A landscape with many valleys, sampled at points; each row gives a point and its height.
A ball rolls from a point to the lowest of its 2 nearest points, and stops where none of them is lower. Distance is the straight distance between rows; heights are no part of it.
J215: [-2.29  2.68 -0.89 -6.77 -1.59  1.12  0.25 -1.69  1.49 -0.16 -2.35 -0.16
 -1.71 -1.09 -1.94  2.80 -0.40 -1.36 -3.29  1.70]  (h 43.6)
J823: [-0.91 -1.45 -0.13 -5.13  0.53  1.96  2.10  1.21  0.85 -0.67  3.45 -1.04
 -0.19 -0.62 -0.40  3.91  4.15 -0.72 -1.88  1.90]  (h 65.4)
J374: [ 0.41  0.06  0.00  3.13  1.87 -0.72 -2.57  1.44 -2.77 -4.39  2.15  1.95
  2.60  1.52  1.91 -0.38  0.72 -5.06  0.45 -0.17]  (h 37.9)
J549: [ 1.85  0.62 -2.51  3.50 -0.17  1.01  1.94 -4.70  2.43  2.56 -3.00 -1.80
 -2.94 -0.88  1.95  1.58  0.71  2.87 -1.18 -1.00]  (h 21.6)
J434: [ 2.21 -0.48  0.19 -0.30  2.57 -0.56 -0.47  1.45  0.83 -4.17  4.50  0.78
  3.86  2.99  2.23  1.60  0.86 -1.30  3.08 -0.50]  (h 28.7)
J916: [ 3.91  0.84  1.32  0.23 -3.30  1.05  1.54  0.43 -3.89 -0.34  0.78  5.93
 -1.75  1.00  0.87 -1.82  2.20  1.13 -3.01 -0.17]  (h 48.1)
J80: [ 0.57 -0.21 -0.76 -3.58  1.13  0.76 -0.98 -2.11 -1.22 -4.57  1.89 -0.87
 -0.72 -0.80 -1.59 -2.05 -1.60 -0.92  2.83  0.46]  (h 44.2)
J688: [ 3.88  1.08  1.50 -2.52 -2.23  0.16  1.85 -0.51 -0.63 -4.08  3.67  5.38
  0.71  1.32  0.06 -0.30  1.95 -0.72  0.86  0.35]  (h 17.5)
J364: [ 0.48 -3.16  3.26 -0.20 -2.09 -0.99 -0.36  2.64  0.86  0.92 -0.09 -4.75
  4.12  1.38  0.22 -1.04 -0.29 -0.69  1.96  3.12]  (h 57.4)
J483: [ 0.16 -0.76 -0.35  5.45  1.09 -0.13 -2.20 -0.27 -1.04 -2.76  0.12  2.99
 -0.72  1.28  1.10 -1.85  1.48 -3.94 -0.73 -0.33]  (h 42.7)
J531: [ 1.66  0.29 -0.91 -2.28 -1.69  3.00  0.37 -1.45 -1.45  1.86 -1.11  0.28
 -4.78  2.42  1.37 -1.43  0.94  0.98 -5.28 -0.23]  (h 41.7)
J642: [-0.03  0.28 -1.18 -1.56 -0.61 -0.29 -2.19 -3.43  1.40  1.78 -2.75 -0.60
 -1.80 -0.27 -0.75  2.29  0.54  0.60 -3.34 -0.45]  (h 36.6)
J756: [-2.94  5.06 -0.87 -4.03 -2.11  2.03 -0.05 -2.40  0.86 -1.82 -0.32 -0.47
 -1.61 -2.53 -2.45  2.71 -1.89  0.74 -1.09  1.53]  (h 47.1)
J678: [-1.90  4.94 -4.02  4.56 -0.94 -0.63  0.49  0.02  1.53  1.07 -3.01  2.14
 -1.60 -0.69  1.14  1.62 -1.55 -0.59 -1.43 -2.98]  (h 7.0)
J529: [ 1.76 -1.47  2.31 -1.46  0.98 -0.37  1.18 -0.24  0.46  0.15  3.05  0.70
 -0.14 -1.53 -1.74 -0.21  1.96  2.73  2.35  0.62]  (h 20.3)
J27: [ 0.52 -2.23  2.64  1.43  0.80 -1.86 -1.12  3.15 -1.26 -1.09 -2.37  0.50
  2.89  3.89  0.17 -3.51 -3.28 -0.96  1.25  0.84]  (h 28.2)
J52: [-0.06 -2.34  1.53  2.09  0.09  2.62 -0.14 -3.36 -0.32  1.19  1.02 -2.32
 -1.77 -0.83 -0.02  1.59  0.51 -1.98 -2.54 -1.55]  (h 39.4)
J610: [-2.01  3.06 -3.49 -0.76 -3.24  3.27  2.54 -2.47  0.39  1.96 -2.02 -1.10
 -4.82 -2.57  0.35  1.51 -0.94  3.37 -2.22  0.18]  (h 31.5)
J101: [-0.41  0.18  0.16  3.60  1.41 -0.66 -1.89  2.03 -3.46 -3.98  0.69  2.94
  4.83  0.62  0.09 -0.96 -2.61 -3.08  1.82 -1.80]  (h 31.7)
J651: [-1.07 -1.38 -2.70  3.65  1.38  5.46  0.11 -1.25 -1.57 -1.32 -0.02 -2.39
  0.94 -0.97  1.69 -2.88 -4.19  0.09  3.11  0.38]  (h 4.3)
J186: [ 3.26 -0.13  1.46 -0.60 -0.39 -2.03  0.95 -0.52  0.03 -1.20  2.66  4.15
  0.47  0.76 -1.60  0.52  2.96  0.99  0.64 -0.11]  (h 7.1)
J454: [ 2.90  0.76  1.15 -4.02 -1.88  3.41  2.90 -0.80 -0.91 -5.20  4.49  1.96
 -0.26  0.42 -0.61  0.21  0.50  0.22  1.91  0.81]  (h 29.5)
J941: [ 0.86 -1.36  1.05  1.58  1.25 -0.35 -1.87  0.83 -0.78  0.10  0.70 -2.40
  0.61  2.33  0.45 -5.23 -3.53  1.34  2.85 -0.91]  (h 47.3)
J936: [-1.33  3.68 -1.79 -4.83 -4.37  1.48  0.71 -0.44  0.91 -0.07  0.73 -1.32
 -1.61 -3.33 -1.76  1.14  1.20  3.46 -0.80  1.20]  (h 48.7)
J249: [ 0.95  2.06 -1.34 -0.06 -0.73 -1.82 -2.34  3.44 -0.49 -2.13  1.09  1.89
  1.03  0.37  0.92  3.35  3.06 -1.71 -2.75 -0.98]  (h 48.5)
J110: [ 1.34  0.20  0.75  0.07 -1.66  0.23 -1.80 -1.17  0.97  0.36  2.02 -1.61
 -0.44 -0.86 -1.33  1.98  2.53 -0.79 -2.32 -2.18]  (h 43.8)
J15: [ 1.10  0.04 -0.61 -2.05  2.03  0.27 -0.08  2.55  0.52 -3.95  3.80 -2.05
  3.77  2.89  0.97 -0.03 -3.46 -1.11  4.89 -1.09]  (h 40.0)
J816: [ 0.22  0.01 -1.60  3.75  2.18 -0.04 -0.78  1.58  0.78  1.78 -2.16  0.58
 -2.10  1.87  1.06  0.80 -0.36 -0.41 -2.87 -1.18]  (h 42.5)
J188: [ 1.55 -1.88  3.55  1.41 -0.47 -3.34 -0.34  3.36  2.09  0.33 -2.03  1.05
  3.52  3.14 -0.55 -0.38 -0.54 -2.08  0.81  0.89]  (h 19.7)
J950: [ 2.86  1.10 -0.08 -5.04 -1.52  2.52  1.05 -0.93 -3.75 -4.80  2.41  3.18
  0.71  0.11 -1.28 -1.31 -2.46  0.61  0.84 -0.07]  (h 39.6)
J123: [ 1.79  2.52 -1.92 -5.45 -1.93 -1.67 -2.30  0.02  1.48  0.17 -2.09  1.10
 -1.49  1.35 -1.23  0.87  1.83  2.13 -2.63  0.70]  (h 35.1)
J192: [-1.18 -1.90  2.64  2.53  0.31  0.83  2.41 -0.68  2.69  4.66 -2.04 -1.40
 -0.57 -0.38 -1.40 -0.30 -1.78 -0.68  1.20 -0.99]  (h 37.6)
J294: [ 0.19  0.25 -3.73  0.68 -1.13  1.32  2.70 -2.96  0.45  3.22 -2.45 -1.13
 -3.75 -2.32  2.41  1.94  1.26  4.34 -2.19  2.30]  (h 27.1)
J42: [ 1.14 -1.29 -0.04  1.79  2.38  0.28 -1.65  0.87 -2.32 -0.68  0.93  1.77
 -1.94  2.37  0.14  0.00  0.10 -0.71 -3.08 -1.76]  (h 45.6)
J724: [-0.90  3.12 -2.27 -1.83 -1.43  0.42 -0.39  0.94  1.90  0.99  0.13 -1.41
 -3.32 -1.62 -2.40  1.99  0.35  2.81 -1.31  0.56]  (h 45.2)
J337: [ 1.96 -2.31 -0.01 -0.47  2.60 -1.85 -2.58  1.45 -1.80  1.39  0.15 -1.16
 -1.48  1.77  0.88 -1.68 -0.41  2.95 -0.17 -0.41]  (h 56.8)
J576: [-1.18 -2.40  2.67 -0.54  1.47  0.28  2.61 -3.49  2.61  3.05 -0.02  0.04
 -1.23 -1.32 -1.68 -1.97  1.26 -0.12  1.80  0.08]  (h 44.6)
J315: [ 0.73 -1.84 -0.94  4.11  2.57  2.06  2.88 -4.37  0.75  2.78  0.33 -2.69
 -1.28  1.38  2.58 -2.47 -0.86  0.83  1.39 -0.75]  (h 35.3)
J378: [ 0.38 -1.84  1.81  4.09  1.01 -1.82  0.01  2.58 -0.24  1.50 -3.56  0.17
 -0.11  3.01  1.04 -3.21 -2.66 -0.29 -0.24 -0.34]  (h 35.2)
J981: [ 0.00  4.24 -2.97 -2.94 -0.74 -5.11 -1.53  4.54  2.21 -2.27 -1.26  0.85
 -1.23  0.91  0.41  3.82  1.43 -0.44 -0.71 -1.50]  (h 61.0)
J901: [-1.97 -1.51  2.65 -3.47  1.61 -2.14  2.14  0.52 -1.17  2.53  2.14 -3.21
  1.50 -0.65 -0.22  0.08  0.91 -0.07  1.33 -1.37]  (h 46.9)
J355: [ 1.23 -0.58  2.29  3.27  0.58 -0.13  1.63  0.73  0.07 -1.75  1.06  4.24
 -2.06 -0.56 -1.44  1.22  1.11 -2.06 -1.33 -1.19]  (h 55.1)
J737: [-0.34  1.98 -2.25  2.28 -0.39 -1.37 -3.15 -3.43  2.19  1.10 -5.16 -0.54
  0.07 -0.74  0.30  1.89 -1.03 -0.05 -2.06 -0.33]  (h 33.5)
J333: [-2.63 -1.57 -0.13 -2.33 -1.56 -0.14  2.52 -4.84 -0.23  3.82 -1.89 -1.31
 -1.97 -3.67  1.66 -0.12  3.19  0.51 -1.82  0.23]  (h 34.7)
J322: [ 1.33  0.69 -2.11  1.45  2.10 -0.46 -1.58  1.14 -3.79 -4.60  1.03  4.87
  2.56 -0.13  0.12 -1.65 -2.09 -0.60  1.31 -0.30]  (h 38.2)
J857: [ 1.68  1.37 -3.17 -1.02  0.69  2.92 -0.96 -0.78 -3.18 -4.85  2.11  3.27
  0.23 -0.89 -1.35 -2.40 -2.14  1.16  0.29  0.05]  (h 44.5)
J968: [ 2.99 -0.74  0.40  0.09 -0.46  1.08  0.12 -3.24 -1.84 -0.37 -0.36  4.79
 -1.44  1.05  0.51 -0.92  1.21  0.52 -3.48  0.60]  (h 46.1)
J312: [-2.18  3.57 -1.76  6.10 -3.26 -1.09 -0.75  1.87  2.85  2.36 -3.29 -0.06
  0.93 -0.30  0.26  1.87 -2.29  0.72 -0.13 -1.74]  (h 15.1)
J908: [-1.42 -3.91 -0.07 -0.01  4.33  1.51  0.44 -0.46 -0.08  3.61 -0.42  0.02
  2.05  1.18  0.32 -2.70 -0.04  0.94  1.12  2.40]  (h 36.4)
J260: [-2.59 -3.09  4.26 -1.36  2.29  0.27  2.13 -1.01 -2.32  2.22  1.28 -3.01
  2.43 -1.16 -0.82 -1.75 -2.88 -1.24  2.37 -1.62]  (h 52.9)
J792: [-2.70  4.08 -1.71  1.99 -2.00 -1.94 -2.96  3.33  1.58 -1.38 -3.03  0.65
  3.04 -1.12 -0.12  3.21 -1.98 -1.08  0.06  1.14]  (h 26.1)
J826: [ 1.33 -1.31  0.41  2.02  1.70 -1.16 -3.27  1.43 -1.57 -3.45 -1.54 -0.76
  1.36  0.79 -0.08 -3.00 -4.14 -0.88  2.35  0.89]  (h 38.0)
J577: [ 1.73 -0.60 -0.34 -0.12  2.93 -0.12 -1.95  1.75 -3.02 -3.16  2.90  2.08
  0.50  2.01 -0.25 -0.50 -0.86  0.60 -0.21 -0.82]  (h 43.9)
J51: [ 1.19  0.01  0.72 -0.58  0.01  1.28  1.65  1.55  0.57 -1.33  0.89  2.53
 -3.08 -0.28 -1.78  2.52  1.91  0.23 -3.07  0.50]  (h 57.9)
J510: [-2.38  5.63 -1.95 -1.64 -0.83 -1.38 -1.57  0.94  1.60 -3.52  0.04  2.25
  1.20 -0.90 -1.71  4.81 -1.64  0.86 -0.16  0.05]  (h 56.2)
J293: [-1.87  0.06 -0.70 -1.56 -2.34 -0.31 -0.76  4.09  2.39  2.34 -1.87 -3.55
  3.39  0.00 -1.30  1.62 -0.96  2.66  0.94  2.09]  (h 53.7)
J372: [-0.15  4.61 -2.59  0.62 -3.60 -0.19 -0.88 -0.60  1.65 -1.48 -0.53  1.65
 -2.16 -1.79 -1.09  2.44  0.13  1.87 -2.36 -0.20]  (h 41.3)
J883: [-1.68  3.92 -2.06  0.99 -1.91 -0.14 -2.95 -2.29  2.11 -1.55 -3.16 -0.22
 -1.58 -2.47 -0.80  2.49 -2.03  0.51 -1.12  1.48]  (h 37.5)
J46: [-1.22 -2.05 -0.09 -1.29  0.69  1.84  4.53 -4.90 -0.74  2.05 -1.56  0.09
 -3.65 -1.61  1.39 -2.12  2.75  1.34 -0.37  2.02]  (h 38.6)
J502: [-2.62  4.07  0.44 -2.64 -0.12 -0.36 -0.89 -0.02  2.01 -2.23 -0.02 -1.54
  0.28 -1.73 -2.42  4.24 -3.57  1.30  1.10  0.70]  (h 52.0)
J594: [-0.73  0.25 -1.27  5.95  0.81 -1.93  1.56  1.94 -0.22  2.71 -4.58  2.33
 -1.19  3.05  1.72 -1.05 -0.71 -0.54 -0.67 -1.37]  (h 39.7)
J987: [ 0.60  3.17 -2.46  4.72 -1.37  0.09  0.39 -2.61  2.67  1.48 -1.90  0.16
 -3.07 -0.36  1.23  1.96  0.57 -0.31 -2.67 -3.00]  (h 14.3)
J725: [-2.75 -2.72 -0.39 -2.04  2.34  3.13 -0.22 -1.02 -1.83 -1.54  1.56 -2.16
  3.42 -1.85 -0.92 -3.05 -2.74 -1.24  3.84  1.19]  (h 12.8)
J369: [ 1.46  2.09 -1.38  2.92 -1.64 -1.04 -0.49 -0.97 -1.42 -2.11  1.04  5.39
 -2.99  1.27  0.58 -3.41  4.23 -1.37 -1.90 -0.30]  (h 51.1)
J417: [-1.77 -1.78  2.90 -4.14 -1.19  1.65  5.35 -2.22 -4.06  0.45  2.29  0.24
 -2.55 -2.86  0.21 -3.05  2.05 -0.47 -1.13  1.23]  (h 61.9)
J150: [ 1.43  2.69 -0.93 -8.40 -2.84 -0.37  0.79  0.44  2.39 -0.80 -0.83  0.32
 -0.59  0.54 -0.66  3.32  1.89  1.49 -0.44  1.72]  (h 39.1)
J997: [ 0.86 -0.47  2.01  3.02  0.18  0.62  0.35  1.70 -1.07 -2.32  2.34 -0.41
  1.36 -1.24 -1.40 -0.67 -3.89  0.84  3.61 -0.94]  (h 44.9)
J822: [ 2.61 -1.60  1.13  3.77  2.04 -1.89  1.72 -2.67 -1.22  0.86 -3.15  2.94
 -0.95  1.73  1.90 -1.93 -3.11  0.76  0.58 -1.79]  (h 45.8)
J496: [-1.32 -2.42  2.30  2.42  1.62  3.05 -0.92 -1.45 -0.43  2.63  1.19 -3.32
  0.72  0.88  0.70 -0.52 -1.06 -1.69 -0.49 -0.92]  (h 33.2)
J992: [ 1.89 -2.36  1.11  3.06  1.71 -1.08  1.71 -2.02  0.33  4.95 -3.43  0.56
  0.33  2.29  1.44 -1.55 -2.11  2.71  0.47 -0.45]  (h 50.0)
J999: [ 2.42 -1.15 -0.22 -0.69  0.65  2.22  2.08 -4.57 -1.52  0.96 -0.90  1.70
 -3.67  1.16  0.90 -2.54  1.10  1.61 -0.97  1.86]  (h 42.9)
J56: [-0.69 -1.02 -0.62  4.15 -1.83  1.56  1.11  1.22  0.57  4.80 -3.49 -3.87
  1.58  3.48  2.69 -0.77 -2.48  1.81 -2.28  0.24]  (h 64.6)
J198: [-1.72 -2.33  0.39 -3.83 -0.03 -1.47  1.21 -3.54 -1.62  2.61  0.92 -1.35
  0.27 -2.75  0.29 -2.46  4.67  1.27  0.16  0.57]  (h 31.1)
J994: [ 0.16 -3.77  2.45  3.61 -2.29  1.98 -0.06  1.49 -1.08  2.88 -1.72 -2.34
  2.80  3.30  1.00 -2.57 -2.61  1.11 -1.37  1.49]  (h 62.6)
J746: [ 1.05 -0.99  1.53 -3.91  1.28  1.80  0.91 -0.56 -1.27 -3.38  2.07  0.59
 -3.44 -0.12 -1.23 -2.51  0.90 -1.11  0.12  2.57]  (h 53.4)
J256: [-2.32  2.15  0.02  2.86 -2.74  0.53 -1.11  3.32  3.12  2.63 -1.86 -3.51
  0.88 -0.22 -1.94  1.28 -3.29  0.64  0.07 -1.37]  (h 22.8)
J512: [-1.09 -0.92  1.99 -6.02 -1.11  2.43  3.45 -0.55 -1.37  0.80  2.63  0.69
 -1.33 -1.31 -0.10 -0.17  4.17 -0.77 -2.22  1.71]  (h 63.8)
J37: [-0.45 -2.03  1.50  1.18  1.15  1.72 -1.66  1.97  1.77  1.21  2.59 -2.09
  2.11  0.74 -1.06  0.38 -0.03 -1.54  0.70 -0.33]  (h 24.7)
J360: [-0.58  0.77  0.31  1.07  2.21 -3.11  0.63  5.38  0.30 -1.52  0.92  2.69
  1.15  2.72  1.35  1.24  2.23 -3.62  1.02 -1.87]  (h 51.9)
J929: [ 0.34 -2.17  1.47 -0.58 -1.81 -1.32 -2.21  2.35  1.69  3.56 -1.06 -3.44
  4.96 -0.03  0.40  0.66  1.30  1.89  1.21  2.86]  (h 55.5)
J488: [ 2.51 -1.70  1.80 -0.45  1.07 -3.23 -0.53  2.00  3.24 -1.87  2.31  0.97
  3.10  2.50  1.31  1.29  1.84 -0.98  2.86  0.38]  (h 20.8)
J853: [-3.90 -1.45  1.97 -0.11  0.32 -1.73  1.97 -0.64 -0.18  4.46  1.48 -3.86
 -0.22 -3.30  0.28 -2.09  2.34  0.04  0.70 -1.58]  (h 43.1)
J231: [ 3.09  2.14 -0.35 -1.77 -3.15 -1.79 -1.15 -0.77  0.41  0.51 -1.17  2.97
 -2.66  0.18 -0.78  0.17  2.39  1.12 -3.04 -0.71]  (h 32.1)
J641: [-1.98  2.84 -1.97  2.66 -1.91 -2.59 -3.29  0.29  1.42  0.42 -4.80  2.24
  2.16 -1.84  0.88  2.63  0.25 -2.10 -1.89  0.02]  (h 29.9)
J750: [ 1.47 -1.87  2.28  2.33  2.54 -2.57 -0.23 -0.09  0.30  0.97 -2.25  2.97
 -0.56  2.21 -1.22 -1.58 -1.55 -0.80 -0.11 -1.17]  (h 40.7)
J286: [-2.09  1.91 -2.98 -0.23 -1.30  1.58  2.85 -2.84  0.68  3.45 -0.67 -3.87
 -4.81 -1.24  1.69 -0.34  0.96  0.98 -2.28 -1.64]  (h 35.6)
J808: [ 2.12  0.89  0.73 -2.66 -0.87 -1.30 -1.68  0.44  1.83 -2.05  0.85 -0.51
  0.69  0.42  0.18  3.92  2.69 -1.64 -2.56 -1.02]  (h 46.5)
J390: [-1.55  0.94  0.42  0.83 -0.57 -0.21 -0.63  1.06  3.59  3.56 -2.10 -2.36
 -1.78 -1.10 -2.92  1.41 -1.19 -1.00  0.00 -0.98]  (h 30.1)
J449: [ 0.18  1.01 -0.99 -4.23 -1.91  1.69 -0.13 -2.18 -0.18  2.65  0.06 -0.79
 -3.01  0.38 -1.18 -0.29  2.08  0.11 -3.45 -0.42]  (h 39.5)
J3: [ 0.37 -0.93  0.24  4.77  1.10 -1.06 -3.66  4.87  0.17 -1.93  1.81  0.52
  2.35  0.90  1.21  0.27  2.03 -0.92 -0.06  0.93]  (h 22.5)
J53: [-0.52  1.52 -1.23 -4.49 -1.14 -0.09 -2.58  0.90  1.97 -0.73  0.59 -3.17
  0.80 -1.57  0.29  5.29  1.25 -0.12 -1.76  0.95]  (h 48.9)
J817: [-2.17  2.75 -1.36  3.78 -2.05 -3.55 -1.58  5.76  0.96 -0.33 -2.32  1.72
  0.82 -1.72  0.10  2.88  1.99 -0.71 -0.06  0.41]  (h 20.5)
J232: [ 1.95 -1.03  1.08 -4.37  2.07  0.60  0.33 -0.78  1.23 -3.14  4.55 -0.47
  1.57  2.23  1.19  0.49  1.16 -2.62  2.20  0.14]  (h 37.4)
J97: [-3.01 -3.59  0.52 -2.30  1.71  0.77  1.32 -1.48 -0.07  3.39 -1.60 -1.96
 -0.70 -2.51  0.47  1.13  1.71 -0.94 -1.79  1.05]  (h 37.8)
J152: [-0.25 -0.32 -3.99  2.85 -0.53  4.30 -0.65 -0.11 -1.03 -1.20 -1.10 -1.45
  1.90 -1.70 -0.74 -1.32 -6.00  1.01  2.21 -2.62]  (h 21.2)
J92: [ 0.24 -1.02 -1.30  1.99  0.91  0.95  3.75 -4.05  1.91  5.62 -2.77 -3.53
 -0.51  0.09  2.41 -0.05  0.03  1.01 -0.26 -0.83]  (h 27.8)
J660: [-1.37  2.91 -2.57  1.55  0.35 -4.07 -1.22  4.69 -1.48 -0.23  0.13  2.37
  2.03  1.10  1.41  2.87  4.54 -3.55 -0.37 -0.99]  (h 50.1)
J211: [-0.27 -1.77 -1.33  2.83  2.39  3.09 -0.45 -0.78 -2.03 -0.22  2.84 -1.00
 -1.21  0.17  0.76 -2.97 -1.84  1.53  1.15  1.21]  (h 23.2)
J480: [-2.50 -0.30 -1.79  0.70 -1.27  0.88 -3.03  0.62  0.23  4.16 -3.04 -3.79
  2.57  0.16  0.70  1.19 -2.18  2.53 -2.05  0.73]  (h 43.0)
J803: [-1.51 -0.17  1.14  6.01 -0.44 -1.00 -0.53  4.01 -2.61 -1.60  0.43  2.08
  3.78  2.44  1.15 -2.81 -1.01 -3.56  1.58  0.11]  (h 23.6)
J748: [-1.52 -2.04  2.21 -0.99  2.58  0.55  2.87 -3.61 -3.76  1.17  2.16 -1.05
 -0.37 -3.07 -0.59 -2.09 -1.22  0.18  1.25 -1.93]  (h 59.4)
J558: [ 1.45  1.02 -0.06  2.40 -1.28 -3.10 -0.32 -1.46  0.65  0.99 -1.34  3.51
 -2.47 -0.45 -0.22  0.39  2.07  1.11 -1.33 -1.79]  (h 28.3)
J163: [-1.07 -2.13  0.52 -3.86  3.01  1.01  0.14 -2.33 -1.84 -2.80  2.28 -1.97
  1.16 -2.84  0.02 -2.55  0.71 -1.58  3.29  1.86]  (h 31.4)
J338: [ 1.49 -0.21  1.13 -0.25  0.38 -3.89 -0.67  2.45  2.99  0.84 -1.36  0.92
  2.13  1.07 -0.55  2.23  0.95 -0.37  1.01 -0.22]  (h 12.3)
J551: [-0.27  1.05  0.52  5.36 -0.68 -3.91 -1.10  4.36  1.29  0.22 -1.21  1.65
 -1.48 -0.50 -0.16  0.03  1.48 -0.87  0.79 -0.52]  (h 13.4)
J545: [-0.53 -0.68  2.46 -5.09 -1.30  4.22  3.73 -1.13 -3.25 -2.68  0.69  0.90
 -2.71 -1.81  0.25 -3.74  0.20 -1.04  0.69  3.31]  (h 58.5)
J753: [ 1.92 -1.64  3.29 -0.68  1.86 -0.18  0.38  0.94 -0.50 -3.82  1.86 -0.71
  0.49 -0.77 -0.87  1.18 -1.64 -0.80  2.83  0.46]  (h 38.4)
J354: [ 0.18 -2.59  0.78 -1.29  2.89 -1.05 -1.61 -0.45 -2.16  2.46  0.65 -4.35
  0.00  0.70  1.03 -3.54 -1.41  1.41  1.42 -0.63]  (h 53.3)
J637: [ 1.51  1.08 -0.81  2.47 -0.10  0.31 -0.04 -2.45 -2.80 -4.34  0.38  4.57
 -2.25  0.96  0.45 -2.65 -0.07 -3.04 -0.55 -0.65]  (h 47.5)
J712: [-1.43 -2.68  0.65 -0.67  1.19  0.33 -0.71  0.02 -0.11  4.27 -2.78 -1.53
  1.98 -0.36  0.06  2.11 -0.19  1.79 -2.09  0.02]  (h 40.6)
J383: [ 0.68  1.61 -0.38  4.28  0.65 -4.15  0.31  1.07 -1.69  0.12  0.52  3.84
 -1.22  0.37  0.24 -1.85  1.58 -0.58  0.88 -1.97]  (h 22.2)
J179: [ 1.36 -0.26  0.32 -3.66  0.38 -2.74 -0.37 -0.36  3.93  1.78 -0.87  0.24
  1.16 -0.40 -1.28  2.34  2.81  1.06  1.72  0.93]  (h 20.2)
J961: [ 1.95 -0.85  2.72  0.92  1.39 -0.23  1.14  1.78  0.59 -5.17  2.69  3.00
 -0.52  0.01 -0.91  2.11  0.77 -2.67  1.95 -0.03]  (h 49.3)
J574: [ 0.54 -0.39  1.56 -4.51 -0.26 -0.95  3.19 -0.81  0.68  0.33  5.33 -1.78
  0.02 -0.88 -1.80  0.28  3.68  1.15  2.68 -0.77]  (h 31.6)
J872: [-0.09  0.35 -2.37  2.20  0.90  2.17 -0.19  1.30 -2.35 -4.19  0.49  0.53
  0.00 -2.31 -1.37 -0.48 -5.10  0.94  2.07 -2.08]  (h 32.8)
J268: [-2.82  0.50 -0.61  0.30 -0.15 -0.89  2.55 -1.62  0.52  5.58  0.46 -4.80
 -3.06 -1.86  0.81 -1.45  1.17  2.11  0.02 -2.36]  (h 39.3)
J254: [-1.74  1.50 -1.29 -3.32 -0.43 -0.83 -1.61  3.15  2.54 -0.57 -1.49 -3.16
  3.15 -0.44  0.37  4.45 -1.46  1.18  1.14  1.86]  (h 51.4)
J820: [ 1.85  1.16 -1.04  0.11  0.05  1.25 -2.23 -0.21 -1.11 -6.41  2.17  3.40
 -1.91  0.86 -0.44 -2.47  0.35 -3.70  0.47  1.08]  (h 52.7)
J98: [-2.81  1.18 -2.20 -1.40 -0.93  0.44 -2.25 -1.32  1.48  3.48 -0.74 -3.93
  1.74 -2.42 -0.23  1.41  0.02  2.21 -1.08 -0.44]  (h 45.0)
J557: [ 0.71 -2.52  2.71 -3.30  0.55 -0.29  2.20 -3.28 -4.29 -0.41  0.89  0.03
 -2.31 -2.86 -0.86 -2.00  0.32  0.84  0.55  0.35]  (h 63.5)
J400: [-0.85 -3.52  1.45 -0.88  3.22  2.40 -0.68 -0.09 -0.75  0.03  0.14 -0.21
  4.29  0.68 -0.57 -2.45 -2.19 -0.39  3.49  3.22]  (h 28.6)
J690: [-0.48  4.52 -2.61 -4.28 -0.67 -2.70 -1.06  1.52  2.88 -3.44 -0.17  0.80
  1.70  1.77  0.62  5.84 -1.35 -0.20  0.46 -1.71]  (h 58.9)
J564: [-0.04 -0.39  1.90  2.95 -0.15  1.00 -1.54  4.46  0.31 -1.53  2.64  0.07
  3.30  2.88  0.69 -1.37 -0.38 -2.03  1.82  0.16]  (h 14.6)
J205: [-0.64 -0.60 -0.27 -3.89 -0.73 -0.61  0.11 -2.46  2.26  2.07 -0.02 -1.07
  0.57 -2.40 -1.46  0.91  4.64  1.02  0.19  2.24]  (h 26.3)
J108: [ 0.21 -0.90 -0.47  3.40  1.70  2.13  0.46 -0.11  1.24  2.52  2.05 -1.51
 -1.91  0.79 -0.38 -2.99 -0.21  1.57  1.92 -0.83]  (h 33.4)
J590: [ 0.12 -3.96  2.60  0.86 -2.39  1.23 -0.60  0.98 -2.45  0.22 -0.02 -3.48
  4.10  1.57  0.41 -2.75 -3.37  0.04  2.02  2.61]  (h 60.0)

For each start below, name the point where the ball stops.
J510 => J551
J364 => J564
J660 => J564
J360 => J564

Call two points neighbours if one is among the 2 nearest of the other. Go from one point of each pair to the other, from neighbour to neighbour, staying as low as possible. Name the highest point that can't be avoided.
J551, J27 => J999
J651, J678 => J315
J186, J564 => J857
